Each scene shows the same named points in several views. A view is turned or mirrored, and shifted as a whole, has a little noise and may leave points out.
(in the rows, 128 means zero)

Scene 1
View 1
Z_337: [117  87 116  66 161 176  58 166 124  91 125 121 152 115 121 115 126 122
 192 168  98 169 147 159 132 181  93  99 137 185  88 163  90 116 181 160]
Z_99: [141  92 139  70 197 184 118 160 147 109 139 135 143  89 132 123 104 143
 120 175 119 202 136 176 130 159 142 112 141 110 149 168 112 104 190 143]
Z_693: [158 127 174  64 181 190 109 145 191 151 101 122 101  94 110  89 102 190
  77 104 122 161  82 175 131 116 203 115 136  80 139 162 165 119 162 143]
Z_976: [123  72 100  68 150 130 139 163 130 136 134 159 169  95 145  99 124  59
 163 206  76 199 157 203 130 118  95 118 170 169  88 144  66 119 175 172]
Z_741: [112 107 109  81 170 163 119 168 122  82 117 157 186  92 108 142 124  76
 182 214  96 173 119 153 128 172 105 110 138 182  72 154  81 100 137 149]
Z_320: [154 123 157  62 164 153 132 149 191 188 106 147 104  94 128  69 119 144
  81 115  96 168 101 201 126  79 191 116 162  86 114 140 144 133 161 163]
Z_478: [118 107 174  58 201 118  94 158 134 158 102 154 137 102 138  96 171 112
 155 162  71 185 143 176 115 104 120 104 117  94  87 157 136 139 130 163]
Z_707: [156  65  99  73 153 170 153 158 154 132 159 143 152  90 150 106  73 116
 106 182 107 207 137 208 135 138 146 131 182 138 155 156  77 109 226 163]
Z_768: [139 105 110  77 148 184 116 160 161 113 121 131 148 100 115 105  99 118
 134 154 111 160 103 178 131 151 145 119 158 179  97 151 100 106 175 156]
Z_717: [128  96 143  67 185 178  93 162 135  98 117 136 147 104 123 122 124 132
 148 165 109 179 131 163 124 162 121 106 127 134 115 170 111 110 172 147]
Z_540: [126  85 161  57 196 117 122 161 129 162 122 159 140  98 151  95 154 103
 135 177  69 217 157 195 122 100 122 109 135  79 118 157 118 136 160 167]
Z_285: [132  62 109  68 186 171 115 169 117  82 159 142 175  97 146 134 101 107
 162 208 108 218 163 174 131 188 104 110 147 147 145 174  77  98 201 148]
Z_962: [144  74 121  38 123 172  56 148 165 166 119 104  89 126 144  50 118 148
 143  88  87 146 143 210 131 124 130 123 174 156 100 150  96 139 222 185]
Z_277: [117  63 152  58 209 123  89 168  97 127 138 153 159 108 166 115 157 106
 180 195  71 229 193 183 119 149  79 101 125  94 125 175  96 126 185 159]
Z_904: [123 101 141  57 156 150  68 160 149 145 100 126 116 114 126  82 151 125
 165 130  84 156 132 184 124 127 123 107 138 145  76 159 115 135 162 169]
Z_686: [117 124 143  66 158 177  60 161 156 114  88 122 129 110 101  98 141 133
 168 130  97 128 103 156 129 150 127 101 129 168  54 155 123 126 141 156]
Z_695: [139 137 160  76 193 175 138 151 174 128 100 148 142  79 103 117 109 140
  94 161 120 161  79 160 126 122 179 114 132 100 112 155 149 108 129 141]
Z_708: [142 136 174  65 179 201  71 150 182 127  95 115 108 100  98  96 125 186
 111  97 123 139  88 156 131 149 178 105 123 104 113 168 162 116 156 141]
Z_33: [144 124 125  85 179 197 143 159 170  99 124 142 156  79 105 131  83 130
 102 176 136 180  88 162 132 154 177 118 145 130 129 160 117  95 159 131]
Z_509: [131 138 150  76 171 169 107 159 165 124  93 139 141  91 101 111 125 126
 131 150 105 153  89 159 128 129 152 105 134 135  81 151 134 118 126 148]
Z_357: [120 123 149  78 196 160 117 166 143 105 108 152 164  88 107 133 131 110
 144 191 108 173 101 154 122 148 134 105 120 129  90 161 122 107 123 143]
Z_492: [153  79 126  66 180 214 103 160 146  84 154 120 151  95 127 124  72 164
 115 163 135 196 130 174 140 187 148 118 151 128 174 177 103  90 224 134]
Z_247: [126  74 147  56 180 131 103 160 128 142 134 147 151 103 152 100 146 109
 156 174  80 211 160 194 124 127 109 109 140 114 116 163 103 128 175 162]
View 2
Z_768: [137 177 110 171 138 170 151 125 122 151 144 177  78 169 103 116 146 104
 119 153 122 139  98  96 113 129 130 127 130 123 150  85  88 139 194  94]
Z_695: [110 168 157 148 118 164 170 146 115 163 132 174  85 170 130 112 133 118
  95 141  93 131  88 141 175  87 111 125 128 127 141  92  82 164 153  74]
Z_708: [103 183 144 136 150 152 203 136 134 180 127 180  89 191 101  82 137  77
  60 144 125 134 112 114 176 102  96 114 170 126 131 105 101 164  95  76]
Z_717: [107 155 102 153 148 177 148 139 138 170 157 170  75 153 117 128 139 125
  90 136 172 135 119 105 133 135 104 140 138 124 124  81 120 124 158  97]
Z_99: [ 95 165 111 156 133 181 141 168 132 178 182 157  97 150 111 125 128 130
 108 121 155 108 118 116 139 140  83 133 139 116 117  93  88 127 156  71]
Z_904: [134 207 101 160 152 155 163 141 149 181 152 197  73 173 104 132 150  82
  72 149 142 123 120  74 111 165 127 128 155 128 158  99  97 119 157 110]
Z_976: [140 193  85 173 124 170 108 156 133 166 167 195  62 130 129 197 159 129
 102 131 140 117 112  91  83 177 145 144 106 124 169  77  92  86 244 129]
Z_277: [ 99 165  82 148 152 178 117 177 154 192 189 181  67 120 128 191 151 145
  60 111 220 102 143  94 115 190  93 153 141 124 119  82 128  67 169 120]
Z_741: [132 135  92 153 146 179 121 105 131 139 137 177  37 142 131 164 159 150
 111 155 165 169  97 114 118 127 144 147 101 131 149  61 134 108 221 118]
Z_540: [110 202 126 139 122 157 135 192 142 205 173 199  78 134 141 198 142 120
  43 102 156  85 124 116 144 178  97 147 145 132 146  98 102  86 164 121]
Z_357: [112 154 134 138 132 170 148 133 126 166 131 174  59 153 142 152 147 137
  79 140 146 139 100 133 165 114 121 145 122 128 143  81 123 130 169 105]
Z_693: [100 207 167 143 123 151 196 171 123 195 146 179 110 187 111  88 125  72
  64 129  88 100 103 116 185 109  83 112 168 122 140 118  68 170  95  66]
Z_478: [120 195 131 126 139 147 159 165 150 198 141 208  57 146 149 181 153 110
  17 119 163 111 122 110 163 165 109 146 153 135 158  99 130  88 142 132]
Z_509: [123 180 146 136 130 152 168 129 128 165 119 186  63 171 133 135 148 110
  74 142 119 137  98 120 171 113 124 132 131 127 156  86 106 147 151 106]
Z_686: [135 159 115 142 162 161 178  87 139 154 102 181  47 180 117 113 160 100
  76 166 148 178 105  98 146 109 139 135 144 131 149  77 131 148 148 120]
Z_492: [ 83 149  94 177 144 193 139 151 125 159 194 142 110 155  89  87 121 128
 150 137 156 120 116 103 113 120  78 126 142 108  97  91  72 147 159  43]
Z_320: [122 238 161 147 106 133 184 188 123 206 145 204  95 174 126 132 133  62
  51 118  71  83 102 110 165 140 108 117 157 125 169 119  59 145 135  92]
Z_962: [146 245  81 183 156 152 177 152 147 186 168 210  96 190  77 108 153  43
  74 152 129 111 128  37  78 183 127 107 175 114 150 110  74 116 149 104]
Z_247: [119 189  98 152 139 172 132 172 142 189 178 193  77 142 125 180 148 121
  63 123 169 105 129  93 116 182 107 144 143 129 142  87 105  88 181 114]
Z_337: [128 156  64 169 175 179 143 107 144 152 153 175  60 160  97 128 157 118
  99 160 187 161 122  66  99 146 130 137 137 123 131  76 127 110 180 112]
Z_285: [ 98 144  73 180 149 203 107 154 132 161 193 156  86 126 106 149 135 155
 130 132 192 125 123  96  96 150 103 145 117 111 110  79 104 104 203  82]
Z_33: [103 154 142 156 120 179 150 148 116 159 150 154  92 161 125 113 130 129
 123 136 107 130  88 141 162  89 106 124 119 121 133  91  85 157 173  66]
View 3
Z_277: [229 105 195  77 144 130  49 213 164 175 147 141  74 101 114 209  74  68
 132 167  73 164 167 194 140 164 163 165 123  71 211 102 134 119 122 149]
Z_708: [104  94 140 154 128 161 114 107 142 128 117 145  78 120 105 157  99 128
 116  67 119 118 118 162 157 154 142 152  84 109 148  83 103 118 136 109]
Z_976: [235 133 222  83 141 159  73 208 134 173  91  75  68 109 127 222 126  58
  92 133 137 144 147 181  76 169 143 157 169  83 192  94 123 146 117 123]
Z_768: [172 116 176 131 130 155 102 131 131 142  90 103  72 116 120 194 134 102
  86  85 146 115 145 161  97 165 127 156 119 121 169  85 109 131 118 106]
Z_695: [122 132 156 147 111 189 111  94 148 126 118 127  94 115 117 172 128 109
 115  78 135 130 103 173 124 138 143 151 120 125 125  92 116 122 132 136]
Z_707: [217 116 157 119 109 151 105 160 171 139  85 142  62 139 171 189 150 113
  74 128 175 148 184 198  94 167 137 133 175 111 188  76 135 150 142 141]
Z_962: [155  55 150 132 163 142 120 207 105 146  72 102  33 135 128 141  98 111
  78  97 175 133 146 173 146 202 145 151 114  65 214  59  88 157 126  58]
Z_33: [144 147 174 134 103 183 100  86 157 133 119 129 103 110 127 193 137 108
 111  78 124 128 120 170 111 133 136 152 128 136 126  99 125 118 135 153]
Z_478: [154 110 194  96 145 180  80 195 129 169 145 111  89 105 103 177  69  62
 154 138  89 169  93 188 153 163 168 157 120  51 169  99 103 131 130 136]
Z_717: [176 102 175 117 132 141  75 145 149 143 123 133  75 104 108 195  97 100
 117 103 100 129 154 172 134 155 138 162  91 110 176  94 115 115 128 122]
Z_492: [191  97 137 141 113 118  94 113 183 126 114 182  62 125 149 183 125 144
  83 101 136 123 204 181 134 163 131 157 107 137 181  82 140 116 139 131]
Z_904: [149  94 184 118 156 156  88 193 113 158 107  93  69 110  97 167  86  76
 115 105 121 133 113 157 144 177 145 158 101  72 189  84  92 135 117  87]
Z_247: [203 103 188  87 141 147  76 207 148 160 122 117  70 114 122 194  94  73
 116 151 111 157 143 194 132 166 157 161 135  74 198  95 116 135 129 131]
Z_285: [243 114 187 103 123 113  55 152 177 155 118 153  66 107 134 226 118  97
  88 133 108 136 206 176 101 155 130 166 129 124 206  99 142 111 119 138]
Z_693: [ 83  98 118 156 112 189 141 123 148 123 118 150  85 139 133 122  97 133
 121  82 139 150 102 188 176 156 165 138 111  92 131  70 106 138 152 132]
Z_337: [197  99 201 114 156 115  61 162 131 154 109 109  56  91  96 210  98  88
  96  96 108 106 183 148 118 174 127 176  85 104 199 100 107 113 105  89]
Z_99: [181 105 158 121 117 142  86 134 167 140 126 159  77 120 137 184 107 116
 106 119 114 143 166 189 133 153 146 154 119 113 174  81 132 122 138 145]
Z_509: [125 128 184 131 128 184  98 125 121 143 114 102  95 103 100 180 109  89
 130  82 115 126  93 162 133 153 139 156 110 104 139 101 103 125 126 122]
View 4
Z_478: [101 150 213 105 197 110  49  81 100 121 119  84 108 126  66 194 145  78
 113 121  96 111 139 103  92 106 138 177 139 135 116 149  73 113  91 176]
Z_707: [121 155 179 140 194 111 156  89 114  70 114 168  77 190  95 116 132  38
 158 126  65 142 138  95 120 120 179 150 135 141 139 202 185 164  69 120]
Z_686: [144 140 158  89 190 147  43  73 105 186 144 158 122 158  89 186 133  79
 151 122 105 149 156  83 126 142 139 210  94 137 149 159  96 114 112 183]
Z_693: [149 112 179 109 210 141  71  12 153 115 142 171 139 169 161 132 115  74
 155 140 110 118 148 104 144 108 148 164 177  86  67 173  66 158  83 143]
Z_976: [100 159 178 131 186  97 119 123  73 100 115 125  73 153  35 188 131  39
 124 109  60 131 147  78  99 126 166 173  92 179 164 196 171 119  74 151]
Z_320: [124 116 190 129 210 107  82  15 120  93 137 143 141 157 131 172  76  44
 128 138  78 106 165  81 133  99 166 165 165 111  70 199  76 141  88 147]
Z_904: [123 167 190 104 187 121  61  65 104 160 134 131 124 160  80 189 121  70
 137 125  86 144 154  89 106 125 155 200 113 146 143 174  89 117 119 178]
Z_717: [130 154 180  94 190 138  84 103 121 137 124 145  84 166  84 143 166  84
 152 120 115 137 126 108 111 129 142 181 120 131 149 150 125 144  84 154]
Z_509: [145 107 160  89 197 139  51  74 112 139 141 156 113 140  99 181 133  70
 141 122 111 120 154  88 141 133 138 188 116 112 107 163 104 123  77 150]
Z_277: [ 84 198 225 108 190 107 106 124 110 108  93  76  66 150  42 155 186  80
 126 113  88 127 108 130  63 114 148 171 131 163 164 143 122 135  93 160]
Z_741: [136 129 143  85 182 139  74 151  84 145 127 145  67 141  35 185 172  67
 146 113 107 140 140  86 126 150 138 191  67 155 167 157 172 104  63 146]
Z_540: [ 88 161 226 120 203  95  92  88 107  85 111  80  90 136  65 173 141  62
 112 123  83 104 134 105  85 103 146 163 148 145 113 168  97 131  78 158]
Z_708: [159 123 170  84 205 157  47  35 149 157 144 172 138 171 150 142 133  86
 163 136 126 134 144 105 140 122 137 188 148  94  95 152  66 146 101 156]
Z_695: [159  89 143  93 199 141  65  75 126 111 145 176 105 151 123 154 136  70
 155 127 124 114 155  95 158 126 136 169 132  97  86 171 124 138  54 127]
Z_247: [ 92 180 208 117 191 107 104 101  99 107 113 101  85 152  61 164 149  64
 125 120  80 128 134 107  86 116 158 175 132 158 147 167 120 130  91 160]
Z_33: [155  98 148  92 200 145  94  95 128 109 131 180  86 166 117 133 149  70
 163 127 124 128 137  95 150 132 136 164 125 103 109 168 154 146  48 116]
Z_357: [139 113 165  86 195 135  59 114 110 129 127 129  82 136  78 171 163  74
 139 116 121 117 138 106 129 133 126 177 105 123 123 145 124 120  58 147]
Z_962: [121 200 200 131 187 123 113  25 116 151 129 165 145 209 111 158  87  51
 159 135  53 172 159  78 104 120 191 201 129 152 157 201  99 143 147 175]
Z_337: [130 182 166  92 178 144  88 112 105 178 120 155  88 174  63 156 161  77
 160 115  97 165 133 102 106 147 148 206  81 160 190 155 140 124 113 166]
Z_768: [147 133 150 108 185 140  94  85 110 137 137 184 104 173  88 159 129  55
 167 126  87 147 153  80 139 142 161 184  99 137 144 186 160 133  82 136]

Which points are out of place in each view (at most two, in the order of its rows)? Write none if all are in place.
view 1: Z_695
view 2: Z_904, Z_686
view 3: Z_708, Z_33
view 4: none

Scene 2
View 1
Z_913: [ 95 160 162 143 108 144 165 162 116 205 178 124  75 180  47  84 109 108
 149 110 190 166 203  86  87 148 125  83 104 137 184 182  65 119  93 110]
Z_974: [114  51 138 152 128 129 106 111 171 119 168 129  79 127 117 120  97 116
 131 104 167 138 200  84 107 122 163 103 125 109 141 206 110 109 109  97]
Z_836: [193 149 152 125  84  91 140 160 131 142 169 121  82  91 136  86  79 113
 128 123 124 111 159 108 180 150 122 129 157 161 111  91 137 108  53 147]
Z_380: [142  71 132 159 126 113 111 115 160 102 165 164  79 123 155 151  99  97
 130 115 159 109 163  87 114 132 128 120 115 148 138 158 117 115 107 119]
Z_527: [117  93 152 133 140 117 125 123 136 146 154  72  89 131  85  76  81 127
 156 125 153 159 199  95 140 133 163 128 128 107 130 180 116 102  84 112]
Z_409: [137  39 131 150 100 132 104 109 192 112 189 146  81 100 140 127 107 109
 122 100 173 134 198  87 124 116 180  86 152 112 124 218 120 109  91  76]
Z_22: [160  95 143 124  84 112 123 135 166 140 178 128  79  95 142  85  92 121
 131 107 149 131 189  99 164 135 165 108 168 123 112 154 130 110  67 110]
Z_12: [145  69 131 166 144 105 103 114 151  82 156 146  81 119 153 150  89  92
 127 123 148 110 154  89 122 130 132 136 118 159 130 142 123 113 112 135]
Z_374: [171 142 157 104  26 131 153 165 173 205 219 120  74  86 103  39  93 140
 124  92 160 157 218 108 173 146 167  63 201 116 104 180 121 105  30  86]
Z_598: [151 125 146 150  98 126 142 149 152 133 179 121  86 111  84 103  98 110
 116 117 165 126 184 103 135 149 141  95 160 174 125 163 107 109  76 109]
Z_510: [158 133 144 156 106 123 143 150 139 127 169 138  84 122 100 117  96  98
 122 120 159 110 168 100 137 150 124 105 142 179 132 136 111 117  89 127]
Z_668: [160  98 134 172 131 117 126 134 146  83 160 150  88 118 118 153  95  82
 109 128 159  98 158 102 118 145 114 121 125 196 134 135 112 112 111 127]
Z_450: [140 121 151 139  63 152 148 154 174 182 205 141  77 117  65  81 111 115
 117  93 193 154 219  98 116 139 161  47 168 126 134 212  91 120  69  72]
Z_775: [147 119 147 150 109 121 138 143 147 134 170 147  73 127 116 117  98 100
 129 118 163 123 176  95 123 146 122 110 126 157 140 152 106 113  93 123]
View 2
Z_836: [ 74 177 143 111  96  46 154 132 127 114  40  98 107 115 115 156 177 103
  87 130 114 158 118 134 110 157 123 119 142 118 126  91 103 184 135 109]
Z_510: [ 98 146 139  81 105  86 121 123 108  90  56 113 104 102 124 127 161 105
  94 145 134 167 131 150 141 125 142 120  98 114 132 114 143 166 106 129]
Z_668: [112 140 156  72 134 106 115 138  72  88  59 124 110 117 124 130 174 120
  82 140 149 159 130 139 150 103 157 118  84 123 146 106 171 140  82 131]
Z_775: [114 149 149  77 111  85 118 126 109  97  71 109  94  95 138 144 139 107
 109 146 127 168 132 150 142 120 142 135 100 113 138 127 133 166  94 132]
Z_380: [125 144 183  74 147 108 117 142  77 115  79 111 101 126 164 161 145 124
 104 119 123 153 130 143 144  99 158 143  78 130 159 118 167 141  83 121]
Z_527: [136 169 169 120  81  96 112 123  83 106 108 125 114  59 128 172 103 108
 163 116 140 176 138 154 156 166 140 155  98 106 175 142  87 171  94 133]
Z_12: [114 153 184  84 150 105 113 150  57 114  78 116 113 126 142 171 166 132
  96 111 137 156 128 134 146 117 150 141  85 134 166 103 169 128  77 120]
Z_409: [132 157 206  99 129 139  96 104 108 149 106 159 127 133 192 138  93 137
 149 107  95 161 112 157 162 118 170 153  82 113 181 158 146 163 110 137]
Z_974: [147 151 190  87 121 127  94 113  92 118 115 138 112  94 165 150  97 123
 145 111 119 167 133 160 164 125 171 156  72 119 176 157 128 157  88 142]
View 3
Z_527: [125  64 140  42  84 163  81  95 130 186 174 111  95 135 184 130 189 151
 135 199 179  92 117 148 136 176 114 113  96 131  81 113 137 126 150 152]
Z_598: [127  89 147  72 125 139 109  89 120 134 158 169  92 156 168 111 185 154
 157 167 176 105 161 135 122 147 119 147 123 125  96  91 137 117 157 140]
Z_450: [130  71 152  59 148 159 110  98  98 124 170 198  59 115 146 102 211 187
 154 177 138  99 144 162 108 136 114 122 124 163  96  47 120 104 169  96]
Z_913: [140  80 151  34  73 133 107  84 112 133 164 148  55  96 188 142 247 149
 192 230 169 159 169 121  87 144 108 101  89 119 123  78 107  61 158 167]
Z_836: [109  90 108 109 125 108 162  93 129 154 160 136 108 178 174 101 143 153
 115 128 211 111 186 138 101 142 107 173 124 126 109 132 120 156 163 182]
Z_775: [117  83 135  90 120 115 101 103 131 126 158 161  89 147 179 144 181 172
 151 164 175 120 166 134 133 148 115 141 135 122 119 102 121 100 152 144]
Z_22: [112  68 124  89 132 145 121 112 121 160 175 148  92 148 159 105 158 177
 109 147 173  83 138 172 128 149 113 145 124 159  95  93 123 145 162 135]
Z_510: [117  91 138  89 118 107 112  94 136 120 156 166  97 158 181 131 176 155
 160 153 185 123 176 131 132 141 117 156 133 114 116 102 129 109 154 153]
Z_668: [107  88 136 102 127  96  67 102 146 111 142 177 109 170 184 157 161 165
 158 139 176 121 180 130 173 149 119 153 155  94 127 110 136  97 136 137]
Z_380: [ 99  70 130 111 131 110  57 126 155 132 164 151  97 137 188 161 148 188
 133 145 159 113 151 163 178 158 112 139 147 117 134 109 122 103 141 123]
Z_12: [102  80 123 111 125 104  53 121 168 131 160 148 111 162 194 172 134 182
 137 132 168 107 152 147 192 169 113 144 154 109 125 124 126 108 132 131]
Z_374: [135  71 137  63 145 174 181  87  79 164 177 165  70 130 130  38 193 171
 112 171 172  77 137 170  60 136 110 147  99 189  77  65 117 158 185 136]
Z_974: [117  60 151  66 119 150  52 120 133 150 178 151  87 117 180 148 184 188
 147 189 141  95 109 166 172 168 111 110 127 136  98  88 135 100 148 102]
View 4
Z_374: [169 127 112 143 117 172 117  89 186 136 131  86 107  79 129  69  75 142
 130 138 186 133 209 142 125  95  50 112 141 124  88  92  91 173  43  70]
Z_22: [144 105 120 145 110 173 148 115 153 132 110 121 121  93 127 107  89 133
 141 117 176 165 170 139 141 116  79  84 111 116 119 113 116 133  97 107]
Z_380: [139 120 125 177  97 166 189 134 140 143 101 148 149 126 166 164  99 123
 147  94 164 161 135 161 100 144 131  81 147 110 100 143 143 115 151 118]
Z_527: [143  98 132 166  75 118 154 132 185 122 113 167 134 119 126 101 102 134
 143 105 153 168 193 151 167 123  95 135 110 111 122 148 120  80 131  57]
Z_450: [179 105 130 163  93 131 155 108 210 106 129  84 109 117 177  87  87 141
  99 111 183 105 194 147 125 116  45 138 146 107  61 127 106 158  71  54]
Z_913: [173 153 124 188  70 100 175 105 243 142 125 150 137 107 171  93  84 133
 146 125 145 114 210 171  92 128 100 175 180 129  64 147  98 121 119   2]
Z_598: [158 133 106 183  87 142 152 125 179 153 134 126 145 133 148 108 110 138
 122  92 163 151 184 160 118 119 102 103 146 123  91 110 122 130  87  75]
Z_775: [153 138 114 176  90 152 166 122 175 155 116 139 140 116 156 126  98 131
 145 102 163 149 171 160  97 130 117  99 156 126  95 126 124 127 116  86]
Z_836: [142 152  92 163 105 197 124 114 142 197 123 146 146  90  85 100 103 139
 170 121 167 186 185 156 115 112 124  67 141 142 133  83 109 131  66 100]
Z_974: [150  91 151 161  88 126 182 134 168  99 108 136 122 131 177 141  98 128
 128 102 167 144 157 148 136 138  85 119 120  93  97 164 134 106 152  94]
Z_668: [143 143 102 200  78 157 185 142 149 174 120 145 161 153 159 155 125 131
 137  70 166 164 145 166  81 134 147  70 160 127  92 119 146 122 129 119]
Z_409: [153  82 154 146 105 154 181 132 147  86 104 103 116 131 182 136  89 129
 109  95 189 146 144 145 142 131  68 104 109  86  91 149 142 125 136 125]

Which points are out of place in each view (at most two, in the order of its rows)? Write none if all are in place.
view 1: none
view 2: none
view 3: Z_450
view 4: Z_374
